Each row is a point on a tangle of strands that fork, close into loops and nearly touch. The rows are in no order.
In the rows, zero is written as 128.
Points whose rows are less than 78.1 apart are linked; no others are. Some points are linked to none.
(1604): [153 105 148 115 108 156 119 171 147  92  93 158 123 164 112 153 128 165
 113  59 108  72]
(1166): [ 99 131 174  91 120 100 108 140  64 147 101 142 130 141 115 147 159  87
 121 153 110  99]
(1006): [146 164  92 103 180 102  98  39 137 162 139  99 129 108 128 105  93  86
 160 175 145 152]
(1292): [149 158  96 141 124 141 153 111 207 123 123 117 116  62 141 117 132 175
  97 108 155 108]
(1135): [132 111 108 110 126 115 165 111 187 137  90 156  95 107 106 134 118 202
  35 143 114 115]
(2412): [192  85 115  84 150 180 120 174 156 114 108 155 111 148 131 116 123 130
 118  75  91 144]
(258): [143 124 124  74 142 137  65 102 168 165  95 169 153 141  99 125 154  98
  66 108 136 117]
(1952): [ 80 127 146 171 101  97 156 148  72 103 157 101 124 124 143 140 153 147
 163 150 118 114]
(1054): [160  74  92 135 141 137 105 123 220 140 138 145 145 144 132 114 131 178
  65 123 131 152]
(1869): [161 141 145  86 150 145 116 143  53  96  86 191 160 150  53 165 145 145
 134 112 113 106]
(214): [142 163 120 114 131 117 178 114  95 138 101 182 129  98  26 165 132  89
 111 151 111  99]
(510): [174 135 141  82 153 150 114 156  64 103 100 172 174 139  92 158 147 148
 156  99 117 119]
(2150): [159 153 116 171 129 124 109 155 124 108 158 104 153 120 128 128 131 151
 158 117 131 135]
(1965): [ 62 144 183  99 118 101  96 119  97 122 117 129 154 135 118 162 159  93
  72 152 133 110]
(2475): [ 80 109 163  93  95 116 102 120 149 152  82 162 137 138 115 158 138 105
  55 137 128 121]
(2083): [119 148 133 164 103 152 153 125 164 131 132  96 104  90 148 109 130 183
 111 110 163 111]
(2040): [127 117 156 102 107 123 172 163  78 128  89 161 113 121  86 156 103  89
 148 135  97 129]
(2219): [112 139  91  89 111 107 193 132  36 124 134 143 109  92 100 144 104 111
 191 163 140 157]
(1661): [117  51 129 129 140 151 124 120 188 146 124 117 109 159 148  79 121 173
  76 173 144 161]
(105): [133  92 101 129 150 139 109 107 231 128 124 126 149 124 142 109 128 181
  82 150 167 153]
(1825): [124 128 121 128 139 171  91  56 137 149 178  66 119 144 185  73  86 126
 170 168 118 154]
(1418): [134 159 115 185 121 158 112 114 180 112 162  75 152 113 152 109 118 197
 114  80 173 109]
(2161): [117 119 112 146 135 160 132 109 221 133 129 115 135 105 151 110 127 196
  80 123 177 128]
(626): [ 96 178 125 152 150 112 103  82 151 110 152  75 164 111 153 125 120 162
 123 147 156 119]
(1182): [156 108 147  89 109 137  73 161 103 117  92 145 141 182 117 151 148 142
 124  88 113  94]
(1799): [ 86 141 167  97 167  99  75 112  76 136 118 139 160 158 134 133 186  82
 123 148 125 111]
(410): [124 115 167  94 100 111  80 127 109 125  73 168 120 183  82 160 158 139
  87 104 109  81]
(1433): [ 51  86 133 135 115 124 107  93 157 135 110 102 110 162 148 105  93 131
 117 176 146 158]
(572): [140 138  94 106 133  98 156 124  67 140 131 144 122  89  94 136 106  98
 181 158 140 150]
(1884): [ 97 137 134 164 126  85 141 138  91 103 158 110 150 125 152 141 147 140
 164 149 126 129]
(1468): [139 161  91 131 163 113 167 123  80 120 150 114 143  89 140 113 105 119
 209 164 155 132]
(699): [ 70  96 140 145  92 135 127 116 128 144 117 100  74 144 158  85 116 144
 125 139 142 139]
(1599): [148 142 107 158 132 161 166 121 190 137 142 104 107  79 158 103 125 168
 104 109 160 116]
(2080): [149 125 139 141 148 164 122 191  88  77 168 122 195 147 152 149 147 157
 173  62 123 113]
(436): [120 149 163 107 108 111 118 124 125 146 102 160 133 119  81 164 145 111
  83 124 111  95]
(1622): [170 113 106 145 120 149 107 161 165 115 124 139 113 135 130 129 127 140
 120  82 111 136]
(1113): [195 132  73 138 149 120  99 122 190 133 122 154 126 109 124 122 135 142
 102 108 126 151]
(2481): [ 95 171 163 166 132  86 124 126 114  90 162 123 191 145 162 158 182 117
 160 113 124 118]
(2180): [144 152 120 161 136 116  83 137 141 109 164 102 172 157 148 127 128 133
 135 101 116 127]
(1388): [140 182 138 112 132 133 150 135  81  91 130 178 194 127 104 193 187 136
 131 114 126  80]
(1390): [120 103 105 132 139 146 138 107 146 155 126  91  82 138 164  60 105 120
 146 147 141 148]
(1921): [134 147 124  83 181 123 114 136  52 160 123 174 148 112  94 133 148  55
 150 165 133 110]
(537): [152 142 100 117 156 159  97  53 160 151 168  88 119 127 169  71  83 108
 176 164 115 153]
(1128): [117  94 145  74 130 140  68 109 174 150  78 178 151 158 103 147 154 115
  59 114 135 115]
(267): [ 99 137 139 159  72 146 242 123 122 135 166  84  54  87 126 136 113 135
 126 123 160 127]
(48): [115 126 171  85 105 146 168 176  54 115  85 159 132 146 100 150 119 115
 157 128  92 117]
(681): [100 128 157 185 118 131 144 140  71 110 163  71 103 140 168  99 130 163
 165 144 141 125]
(755): [144 161 104 112 193 110 125 118  61 159 140 176 160 104  94 127 143  43
 153 166 126 129]
(1618): [156 116 103  89 149 135  93 103 188 169  97 176 141 125 113 118 143  86
  58 130 124 150]
(830): [ 83 130 167 181  92 112 148 174  73  92 163 107 139 151 161 148 168 157
 150 128 116 113]
(746): [180 120 121  88 150 146 101 161 131 141  96 150 118 130 113 109 125  70
 154 116 112 156]
(2316): [135 137 134 181  96 160 236 133 121 128 173  90  68  68 138 128  96 130
 144 117 162 137]
(51): [112 163 116 156 122 101 112 107 140 116 140  88 145  95 134 131 134 169
 124 132 148 116]
(407): [179 146 120 152 123 151 142 163 147  87 138 144 149 110  90 172 118 164
 139  76 118 115]
(775): [113 103  97  99 138 116 151 105 161 163 113 123  69  94 154  90 104 124
 112 148 150 139]
(994): [149 124 159 102 123 133  90 182  83  94 117 133 157 174 130 158 156 151
 150  99 114  96]
(1527): [119 163 114 166 131 159 111  94 192 119 144  81 157 106 149 107 108 185
 117 112 171 121]
(460): [156 118 121 129 139 150  95 138 130 137 136 110 123 164 141  73  95  65
 162 145  94 165]
(2328): [ 85 129 165 112 111 114  72 147 119 117 134 111 172 177 163 136 145 130
 102 114 121 110]
(961): [130 111 146 124 135 124 117 180  87 137 125 115 125 153 138 113 109  80
 170 131  99 148]
(903): [143 148  88 108 156 102 154 114  41 143 147 167 144  90  97 144 109  77
 174 165 142 158]
(530): [132 147 145  86 164 118  94 141  56 145 112 168 151 130 104 132 164  80
 140 160 123 110]
(11): [126 145 103  93 165  84 109  57 125 165 128 115 102 106 110 101 102  75
 141 164 161 156]
(773): [103 149 172 151 145 109 102 148 109  97 153 117 182 179 179 139 174 113
 171 111 118 108]
(2420): [100 144 165 133 130 100  87 151 110 101 155 110 187 173 178 150 162 132
 126 102 124  97]
(2012): [ 93 122 157  90 116 134  89 105 168 134  83 174 143 133  92 170 148 121
  41 118 138 102]
(1929): [119  84 137 161  96 161 136 140 147 143 122 116  79 157 165  93 136 181
  90 120 137 146]
(1355): [153 164  94 134 151  87  99  92 130 148 126 116 144  95 110 118 118 105
 139 153 137 153]
(157): [101 161 163 144  99 127 160 166  85  77 151 146 190 145 150 192 184 150
 160 107 122  82]
(2379): [100 150 119 168 133 166 131 103 227 118 143  95 159 101 154 123 108 177
  94 124 190 120]
(1330): [ 72 160 161 122 112 103  99 114 124 106 125 137 166 120 112 181 155 104
  55 147 134 119]
(1013): [199 157  74 161 129 117  89 101 196 117 138 141 177  92 109 158 133 173
 101  73 149 117]
(1152): [144 132  94 147 147 149 192 125 153 150 158 100  69  73 145  93  96 111
 143 123 158 135]
(889): [132  86 107 123 133 132 152 138 119 151 114 121  45 117 145  89 117 125
 139 136 133 154]
(2144): [119 133 112 124 148 100 113  92 107 152 141  87 100 139 141  92  90 105
 177 165 123 145]
(1364): [ 89 116 137 103  94  75 147 133  71 147 123 133  88 122  99 143 120  89
 146 158 120 134]
(232): [143 160 150 108 128 109  97 144 109 135 122 138 166 141 117 149 150 104
 117 119 124 110]
(2568): [119 107 100 109 125 101 122 100 149 160 102 125  81 110 128  97 120 112
 131 150 138 146]
(534): [ 93 113 132 120 138 179 115  56 163 157 170  72 111 137 181  87  72 117
 151 175 140 148]
(1053): [128 122 140  88 133 108  99 118 111 180  91 167 104 121  96 132 132  54
 108 141 110 125]
(588): [137  93 103 119 118 118 162 127 162 142  92 149  71 112 118 122 118 186
  69 145 108 124]
(832): [132 132  99 108 132 126 167 106 208 128 104 143 110  86 121 141 122 205
  36 138 142 107]
(1509): [100  96 149 129  83 125 140 142 178 128 110 167 112 152 129 151 133 164
  65 103 103 118]
(523): [111 150 134 162 105 139 160 127 135 127 141  74 104  95 146 100 117 153
 138 120 161 107]
(2364): [ 68 103 135 117 153 171 136  59 188 156 161  85  94 141 171 118  58  94
 141 193 157 152]
(810): [187  90 101 103 144 159 131 179 172 120 107 168 101 148 130 123 116 146
  76  89  86 137]
(1443): [118  93 140 122 101 134 139 156 179 120  97 164 116 170 131 148 129 169
  51  78  99  93]
(166): [114  94 133 134 104 131 108 125 195 129 115 155 139 142 130 154 134 163
  66 114 128 134]
(2432): [148 136 158 114 104 133 125 164 123  97 109 144 149 151  99 173 131 157
 122  83 109  73]
(560): [ 67 131 149 151 132  68 133 114  79 111 154  96 135 143 162 128 137 112
 158 160 122 133]
(1075): [144 171 130 185 154 160 181 123 104 133 189  67 113  94 161  98  76 116
 184 136 159 131]
(367): [185 113  95 105 166 142 195 140 141 115  91 143  57  76 102 114 105 168
 113 133 118 139]
(2494): [ 89 160 150 139  99  89 166 115  78 109 145 142 175 114 122 189 195 116
 126 155 115 105]
(15): [ 72 122 166 150 110 119  93 160 110 123 153  98 152 184 170 118 133 133
 115 119 109 127]
(1335): [145  95 141 104 143 160 121 180  96 135 116 122 119 145 130  94 102  78
 182 121  94 174]
(939): [156 107  88 108 152 109 122 118 127 152 119 123  73 132 122  79 101  72
 180 156 123 176]
(1941): [ 87 119 153 157  57 119 204 153  96 100 106 108  92 151  82 161 138 156
 128 136  94  95]
(587): [ 94 149 118 157 135 114  87  89 170 120 130 101 167 131 142 132 111 155
 106 147 160 144]
(1151): [123 108 102 104 139 103 122 105 106 158 127 106  66 139 131  85  85  88
 179 153 134 159]
(1775): [ 83  91 141 129 102 129  94 135 150 159 113 125 125 171 148  98 121 107
 108 136 108 155]
(2277): [123 131 165 116 117 137 125 197  83  96 131 133 164 149 141 158 147 148
 156 100 111  99]
(852): [146 152 100 127 163 156 138  70 168 162 167  81 101 113 167  73  71  98
 171 146 134 149]
(2417): [154  84 107 116 126 151 173 150 137 141 101 137  43 121 129 101 101 178
  69 145 111 133]
(2184): [173 156  94 164 124 118  87 121 176 118 149 118 161 110 120 144 128 157
 115  91 140 125]
(1342): [106 181 112 192 105 126 208 115 139 112 201  62 140  50 125 144 124 154
 130 130 160 106]
(1697): [139  86 119 122 130 138 147 153 110 134 113 134  52 117 124 104 110 106
 160 131 114 171]
(196): [ 91 117 129 121  97  96 147 133  86 137 140 102  79 114 124 121 115 122
 163 156 133 124]
(1951): [ 87 162 163 127  99  90 140 111 108 112 129 128 159 113  90 186 166 126
  79 140 113 102]
(1833): [124  67 115 141 110 146 105 123 215 130 134 142 143 149 138 140 138 189
  64 115 142 136]
(808): [175 109 120 159 128 183 103 187 132  98 159 104 149 147 131 119 115 142
 145  65 123 128]
(969): [174  75 102 112 133 162 102 147 188 131 136 150 138 178 152  66 122 112
  99 112 110 145]
(1451): [139 100 130 106 122 122 131 147 153 149  93 167  87 137 130 136 129 104
  91 118  90 139]
(1351): [136  80 147 117 116 152 153 173 107 130 104 147  76 126 114 124 109 109
 161 117  84 162]
(1630): [147  89 127 114 127 161  84 117 192 139 138 139 158 195 151  62 113 101
 109 128 101 153]
(804): [ 98 157 145 110 113  90 157 102  84 130 126 145 146 101  66 179 165  98
  93 160 107 102]
(342): [101 138 170 130 112 142 154 194  75  72 147 140 173 153 150 173 164 161
 157  99 112  92]
(2147): [ 73 107 168 151  65 144 182 127 108 128 135  78  69 115 150 106 122 156
 121 134 156  96]
(942): [108 139 184 101 115 104 107 154  58 107 109 163 158 169 116 170 203 139
 135 135 120  80]
(1881): [157 138 113 115 130 108 167 109 109 147  95 182 101  86  53 160 122  94
 125 148 113 127]
(2189): [128 165 157 114 125 106 121 143  99 128 125 154 162 113  91 169 155 104
 105 135 114  86]
(553): [140 150  96 143 166 135 168  95 168 155 161  92  95  81 148  88  82  98
 168 126 154 137]
(209): [123 169  77 147 162 123 177 120  61  97 150 125 165  93 155 124 126 129
 221 146 156 144]
(505): [126 122  93 105 149  99 112  69 146 166 113 115  98 116 130  92 106  89
 143 159 143 159]
(654): [ 66 152 168 135 101  95 155 120  69 114 138 148 176 129 146 169 203  90
 159 147 134 103]
(834): [152 123 112 109 128 117 155 141  81 138 112 161 117  87  84 150 100  90
 172 147 117 154]
(1422): [164 109 141 132 132 173 104 190 111  76 151 108 176 146 135 143 132 158
 157  56 112 106]
(372): [126 132 143 148  99 134 144 175  96 109 130 128 127 121 114 146 121 141
 158 127 102 129]
(1638): [ 99 163 104 152 160 116 180  96  59 100 172 120 150 117 171 121 127 118
 245 155 151 134]
(704): [181 103  99 136 141 163 139 163 156 112 117 146  85 117 128 116 126 140
 126 101 100 169]
(1602): [130 178 142 196 149 144 159 137 107 103 181  59 143 113 173 103 129 168
 166 120 162 104]
(1159): [138 105 114 108 116  99 184 123 122 130  91 156  49 100  86 137 121 125
 129 145 112 125]
(1563): [155 169 106 165  92 112 122  97 189  87 142 122 162  85  95 183 146 213
  85  78 149  85]
(1269): [120 121 115 135 129 133  77  75 177 146 122 120 156 156 135  95 103 106
 118 154 116 167]
(2319): [166 118 154  82 137 141  99 146  92 112  68 189 128 166  57 159 153 131
 128 103 109 104]
(2404): [ 46  92 151 139  98 113 111 111 109 142 121  91  95 161 152  97 110 130
 127 154 135 149]
(2212): [160  93  93 128 134 144 113 136 172 140 124 138 109 146 144  84 125 122
 113 125 112 163]
(1200): [128 137 100 135 144 128  72  81 202 134 108 151 170 106 109 153 131 127
  67 144 171 156]
(953): [116 152 126 130 136 120  65  99 164 129 123 131 182 126 108 152 132 110
  71 134 154 140]
(292): [115 108 140 133  99 165 199 162  51 109 125 135 133 105 103 122 100 158
 178 104  89 161]
(1954): [117  91 111 108 115 103 126 127 141 163  90 152  72 119 135 112 120 105
 104 142 114 158]
(2473): [168 154  99 125 173  92  91  88 118 155 133 126 141 119 108 114 111  74
 151 157 118 157]
(1297): [ 95  77 135  87 127 126  92 110 161 170  88 162 130 152 129 119 130  78
  73 160 131 161]
(454): [ 72  82 177 144  72 159  89 164 150 133 137 115 142 188 159 122 125 152
  84  97 119 109]
(1350): [140 146 118 112 148 100  92  98 119 167 113 153 132 100  86 126 131  56
 106 144 122 135]
(1334): [143 130 126 105 115 115 183 126  90 129  93 175 112  93  70 159 115  94
 151 146 108 136]
(1001): [ 83 109 118 101 130 116 162 104 155 158 138 111  63 100 151  90  96 107
 126 139 161 140]
(2498): [135  94 161  99 125 169 144 189  96 129  92 141 109 132 119 113 114 109
 172 103  81 160]
(1445): [114 112 177 109 103 160 163 194  79 103 101 140 129 146 107 147 114 147
 158 103  88 121]
(1558): [ 86 117 143 152  87 105 151 147  77 117 147  93  93 122 138 128 135 148
 146 152 133 116]
(457): [134 128 158 101 138 114  95 153  48 110 109 174 162 171 104 166 188 128
 143 128 116 106]
(693): [193 122  82 132 144 128 136 136 180 127 116 157  93 100 113 126 134 169
  96 116 113 139]
(1534): [111 108 164 133 101 171 184 190  59  95 128 138 145 123 114 138 117 165
 166  99  88 140]
(2363): [110 126 105 101 105 119 197 135  48 116 122 151 110 110  86 155  99 118
 181 153 109 148]
(2543): [157 109 113 120 125 144  59 118 185 128 137 129 187 171 144 115 122 118
 101  85 130 111]
(611): [121 170 157 126 127 109 133 130 100  97 148 153 199 121 121 181 200 131
 127 111 137  82]
(730): [135  90 136  95 101 139  49 149 123 131  98 132 147 200 130 120 142 131
 119  91 117 102]
(83): [195 139 115  88 150 151  82 137 140 141  92 172 139 131  92 142 148  99
 117  95 129 117]
(396): [155 120  99 119 139 105 118 126  99 160 124 135 106 122 108 113 103  58
 163 156 123 166]
(42): [169 160 111 164 131 163 172 141 172 130 137 108  93  66 139 110 131 160
 139 108 152 115]
(825): [ 69 133 181  92 142  91  90 119  75 136 108 139 146 142 121 144 170  82
  97 157 125  99]
(2447): [107 125 121 124 102 136 197 154  49 101 128 136 127 101  98 152 109 139
 175 141 102 146]
(1978): [136 138 166  79 134 130 111 157  60 132  97 156 147 146 103 155 153 107
 139 144 114 103]
(291): [155 130 115 152 132 159 226 136 140 142 162 106  69  52 138 114  95 125
 155 120 167 135]
(1174): [ 77 144 192 105 104  98 137 133  66 103 117 150 171 158 144 170 211 113
 144 139 124  78]
(754): [ 93 134 190  81  90 112  97 133  98 120  78 156 132 173  93 165 163 130
  81 119 104  73]
(1950): [104 136 128 149 121 128 159 119 132 148 150  81  80 102 149  91  99 127
 149 138 160 122]
(85): [197 147 104  96 161 133  82 124 153 163 112 168 141 122  98 116 141  64
 115 117 124 137]
(1876): [200 110 119  75 150 164 111 171 149 123  94 162 123 129 110 127 123 108
 143  87 105 150]
(1895): [158 162 111 146 143 108  77 114 158 121 154 114 186 139 123 140 128 128
 113  98 128 132]
(780): [101  95 158 102 110 114 130 177  60 146 118 131 100 152 132 127 108  74
 166 147 101 134]
(305): [101 113 118 150 113 124  83 107 185 123 118 125 155 135 126 143 129 154
  81 131 156 145]
(2101): [103 152 133 157  91 109 104 122 153 107 132 109 149 108 126 149 135 176
  99 117 139 127]
(1611): [128 151 106 128 158 129 181 137  82 131 173  88 119  91 136 105  92 124
 212 150 161 133]
(2145): [121 152 154  97 172 103  59 108  93 134 126 132 178 174 130 122 176  91
 118 136 129 107]
(1757): [109  97 130 106 109  97 137 145  84 153 119 140  72 129 110 123 101  80
 163 147 111 150]
(1312): [106 130 131 143 122 127  67 109 180 122 131 125 191 157 128 154 123 131
  76 117 152 135]
(242): [ 81 153 163 126 116  77 137 123  95 112 138 134 173 109 122 174 179 113
 103 149 123 102]
(1010): [176  95 105 108 159 142 201 139 123 114  91 153  71  81  93 111 108 156
 149 120 106 155]
(1526): [ 80 109 151 111  88  86 131 124 104 149 107 135  92 123 102 153 123  89
 118 148 110 130]
(1217): [147 147  92 126 144 145 156 113 218 135 122 131 123  72 138 131 124 210
  57 117 155 112]
(46): [125 152 150 151  90 120 143 150 140  94 138 131 153 134 100 179 135 166
 110  91 106  84]
(1099): [ 77 125 129 128 123 126 189 109 143 157 169  95  60 102 148  91  84 107
 133 123 166 143]
(612): [140 152 131 139 155 143 135 172  85  84 155 146 206 137 158 150 164 138
 180  92 131 129]
(515): [101 142 120 133 162  91 148 102  66 122 174 110 122 150 164 118 117 108
 218 168 125 146]
(856): [106 165 164 137  99 104 145 143 100  85 151 137 185 138 137 191 189 154
 120 103 123  76]
(23): [ 80 121 154 134  69 147 209 128 107 134 147  83  56  99 136 131 121 140
 137 128 154  94]
(2345): [127 183 124 188 152  86 121 108 128  81 177 116 206 121 157 158 177 159
 167 113 145 122]
(1956): [111 119 156 180 115 141 122 149  79 123 151  67 104 163 158  93 116 148
 155 129 125 143]
(2418): [106 145 178 101  88 113 135 146 108 125  93 149 133 143  94 171 146 123
  96 122  95  85]
(818): [130 175 125 174 151 140 160 128 114 124 175  70 133  97 160 104 103 144
 172 133 154 107]
(1629): [ 83  88 137 141 159 180 158  66 202 152 161  89 106 139 171 100  73 115
 119 188 165 158]
(142): [155 110 144  83 122 137 103 154 135 152  71 165 103 156 125 129 140  98
 113 114 103 115]
(524): [197 123  94 134 132 138  96 135 194 113 129 158 158 128 126 157 131 140
  86  55 125  99]
(65): [199 161 117 110 151 138 105 144 141 132 122 161 165 106  87 160 137 103
 120  97 129 115]
(178): [151 176 101 142 158  99 124  99 139 140 140  91 146  87 129 113 109 127
 167 145 155 127]
(312): [153  97  90 112 161 144 148 132 141 151 117 112  54 116 154  66 108 111
 148 146 137 157]
(1386): [154 144 142  96 154 112  65 136  91 126 120 135 175 171 125 137 173 104
 134 116 131 103]
(1065): [122  81 128 151 110 151 117 151 128 147 115 117  83 169 160  79 118 113
 132 127 108 162]
(2429): [164 165 133 104 154 141 134 148  72 103 119 179 193 119  99 174 154 125
 144 116 129 103]
(2392): [150  81 120 165 107 170 125 151 135 133 125 124  83 161 158  80 131 147
 114 113 127 170]
(717): [123 150 135 156  90 108 126 143 137 112 144 121 146 114 114 162 143 163
 113 105 118 111]
(1538): [176 165  97 143 189 110 112  89 109 135 164 101 145 132 140 111 108 102
 196 167 119 156]
(1696): [176  82 108 132 133 168 150 169 148 129 107 151  57 137 124 109 101 184
  67 121  90 157]
(1998): [ 82 124 160 160  58 127 184 138 108 108 115 101  71 122 114 143 138 172
 122 132 111  96]
(1218): [172 144 114  97 173 124  90 121 117 175 113 158 136 109  88 107 130  40
 130 143 122 141]
(2454): [189  93  74 120 146 131 100 124 211 140 134 157 148 137 130 107 133 148
  75 115 123 149]
(940): [ 74 124 168 159 105 104 119 164  89 111 155  97 150 167 177 131 153 130
 140 128 103 125]
(1251): [175 175  92 127 187 103  89  55 126 141 154 104 159 117 129 108 113  87
 161 170 120 157]
(1093): [209 140  72 120 160 133 156 131 185 121 105 153  82  84 105 124 112 182
  86 117 118 118]
(1569): [172  78 114 125 138 179 137 177 142 126 115 144  71 144 142  97 119 148
 100 104  88 180]
(2173): [133 133 105 148 137 125  99 102 137 141 137  94 118 145 136  87 105 114
 155 147 115 152]
(47): [ 93  99 142 147  94 145 151 126 143 144 119 103  73 124 155  96 133 174
 104 132 150 125]
(1736): [186 132  90 156 117 123 104 112 207 108 130 152 155 104 112 169 137 172
  82  56 132  99]
(2275): [136  82 109  89 146 120 105 108 180 175  88 174 123 131 125 115 131  94
  49 159 123 166]
(1813): [168 135 122 147 126 148 104 172 140 113 143 119 141 128 119 138 121 132
 150  92 122 127]
(839): [160 118 113 125 136 126 115 148 135 145 110 134 112 125 120 115 110  78
 145 130 106 161]
(231): [139 100 122 101 113 145  62 139 161 136 119 127 169 189 146 107 133 119
 113  93 124 109]
(2234): [120 164 144 116 112 109 179 116  85 129 111 167 140 116  52 173 151  93
 110 154 102  91]
(2321): [ 93 104 153 179 101 151 106 128 108 138 138  87 105 186 161  79 108 138
 139 135 115 152]
(2488): [155 115 154  83 120 126  90 138 117 120  62 185 115 173  76 151 158 133
  99  95 111  89]
(625): [105 155 159 183 134 135 160 122  84 112 170  53 116 138 189  97 123 162
 164 139 156 115]
(514): [161 167 107 153 141 134 141 128 158 134 141  97 126  73 135 104 117 150
 160 127 156 115]
(1794): [133 128  96 154 134 144  86  86 235 104 129 119 182 116 132 151 123 187
  90 127 201 128]
(1843): [ 98  88 149 148 103 147 100 143 138 151 127 110 111 190 157  77 111 112
 131 132  99 155]
(350): [151 139  96 191 132 151  86 101 180  98 174  82 174 130 149 121 125 209
 110  81 166 110]
(2551): [127 160  90 114 175  98 150 109  40 141 153 181 152  86  98 149 146  57
 163 162 143 140]
(2024): [122 182 127 179 156  88 137  96 110  95 173 112 186 113 155 145 167 139
 188 141 143 127]
(2388): [131 127  96 132 137 121  94  82 218 119 106 143 159 102 119 163 137 172
  66 135 188 138]
(2075): [ 72 119 136  84 137  72 103  77  86 169 127 145  95 111  80 133 114  44
 108 172 155 162]
(2362): [150 151 131 128 139 143 140 175  90  99 142 141 184 116 128 156 132 125
 162 118 122 136]
(1874): [115 104 135 158 143 178 163  72 182 160 158  84 107 138 185  76  77 125
 121 147 154 155]
(1072): [156 124 103 152 131 139  91 132 161 139 133 118 129 152 138  89 121 116
 138 116 112 156]
(2108): [140 175 109 168 172 102 130 102 100 105 174 105 170 125 164 130 146 132
 203 149 129 138]
(2258): [130 133  94 174 119 149  89  92 212 101 149 102 181 118 131 139 127 208
  94  89 182 116]
(108): [179 152 116 122 128 128  98 130 167 130 124 159 155 123 103 159 137 127
  99  81 122 108]
(2341): [ 68  67 143 137 101 121 103 122 166 148 107 124 120 159 144 113 116 122
  95 153 128 159]
(2240): [ 83  72 123 112 117 113 106 108 176 147  92 144 116 147 136 124 123 119
  78 168 141 174]
(618): [163 177  91 154 192 114 125  94  91 116 174 112 171 127 163 119 124 118
 218 161 121 151]
(766): [119 100 156 116  92 142 131 164 163 103  86 163 114 185 123 150 141 166
  84  71  99  67]
(1922): [144 116 124 107 138 142  66  90 179 139 138 136 181 186 139  86 104  89
 111 137 109 157]
(1980): [ 74 100 156 113  85  98 122 115 139 149  87 147 100 128 118 147 126 104
  79 134 108 136]
(2231): [177 109 113  97 145 137 126 158 171 137  95 175 100 136 121 132 124 121
  84 105  90 142]
(2558): [101 106 130 140 135 171 131  73 169 158 142  84 108 146 170  63  93 131
 140 153 146 143]
(809): [141 105 152  71 125 129 112 151 110 160  68 165  91 144 118 130 134  66
 120 133 108 128]
(404): [137 119 137 147 107 156 219 134 134 125 134 110  45  86 150 115 117 143
 117 120 149 118]
(2482): [202 142  92 123 166 146 186 144 170 108 102 144  82  69 102 123 117 183
 118 118 127 125]
(29): [ 65 111 171 146  50 147 177 124 123 115 125  79  73 120 141 128 135 182
  99 132 137  96]
(221): [136 170 117 179 128 106 123 137 121  90 170 102 172 116 145 150 155 171
 152 117 143 115]
(590): [ 88 131 131 137 149  73 133 104  77 127 164  90 120 141 160 114 119 110
 185 165 132 136]
(2366): [ 79 152 128 161 149 101 158  91  64 110 178 102 131 141 185 127 143 115
 237 159 143 129]
(343): [125 161 112 150 165 145 198 131  87 136 195  74 112  98 146  96  68 115
 198 143 165 137]

A piece is two or more points that can be reached from each other along the links. Count, over all rows, the pieces, the separate loops (a circle has one, a figure eight two, a Y none), the forks (points with three links) and the tips (points with one).
pieces: 4
loops: 11
forks: 20
tips: 6

A fork is a point with three links, a tip a point with one. Leave the first point through the second and follow the links. Name the first fork or tip that comes.
(524) / (1736): (2150)
(1200) / (2388): (1054)
(939) / (1151): (1269)
(1630) / (969): (1451)
(1443) / (766): (305)
(29) / (2147): (534)
(1128) / (258): (2341)

Name the points in between on the shortest way along the links from the first point to the second, in order.
(818) / (1929): (1602) (625) (681) (1956) (2321) (1843) (1065) (2392)
(612) / (108): (2080) (1422) (808) (1813) (2150) (2180) (1895) (2184) (1013) (1736) (524)
(142) / (2144): (1451) (2231) (810) (2412) (1876) (746) (839) (396) (939) (1151)
(1451) / (83): (142) (809) (1053) (1350) (1218) (85)
(2240) / (2420): (1297) (2275) (1618) (258) (1128) (2012) (2475) (1980) (1526) (1364) (196) (1558) (1952) (830) (940) (15) (2328)
(83) / (1599): (85) (1218) (1350) (1053) (809) (142) (1451) (1954) (2568) (775) (1001) (1099) (1950) (523) (2083)
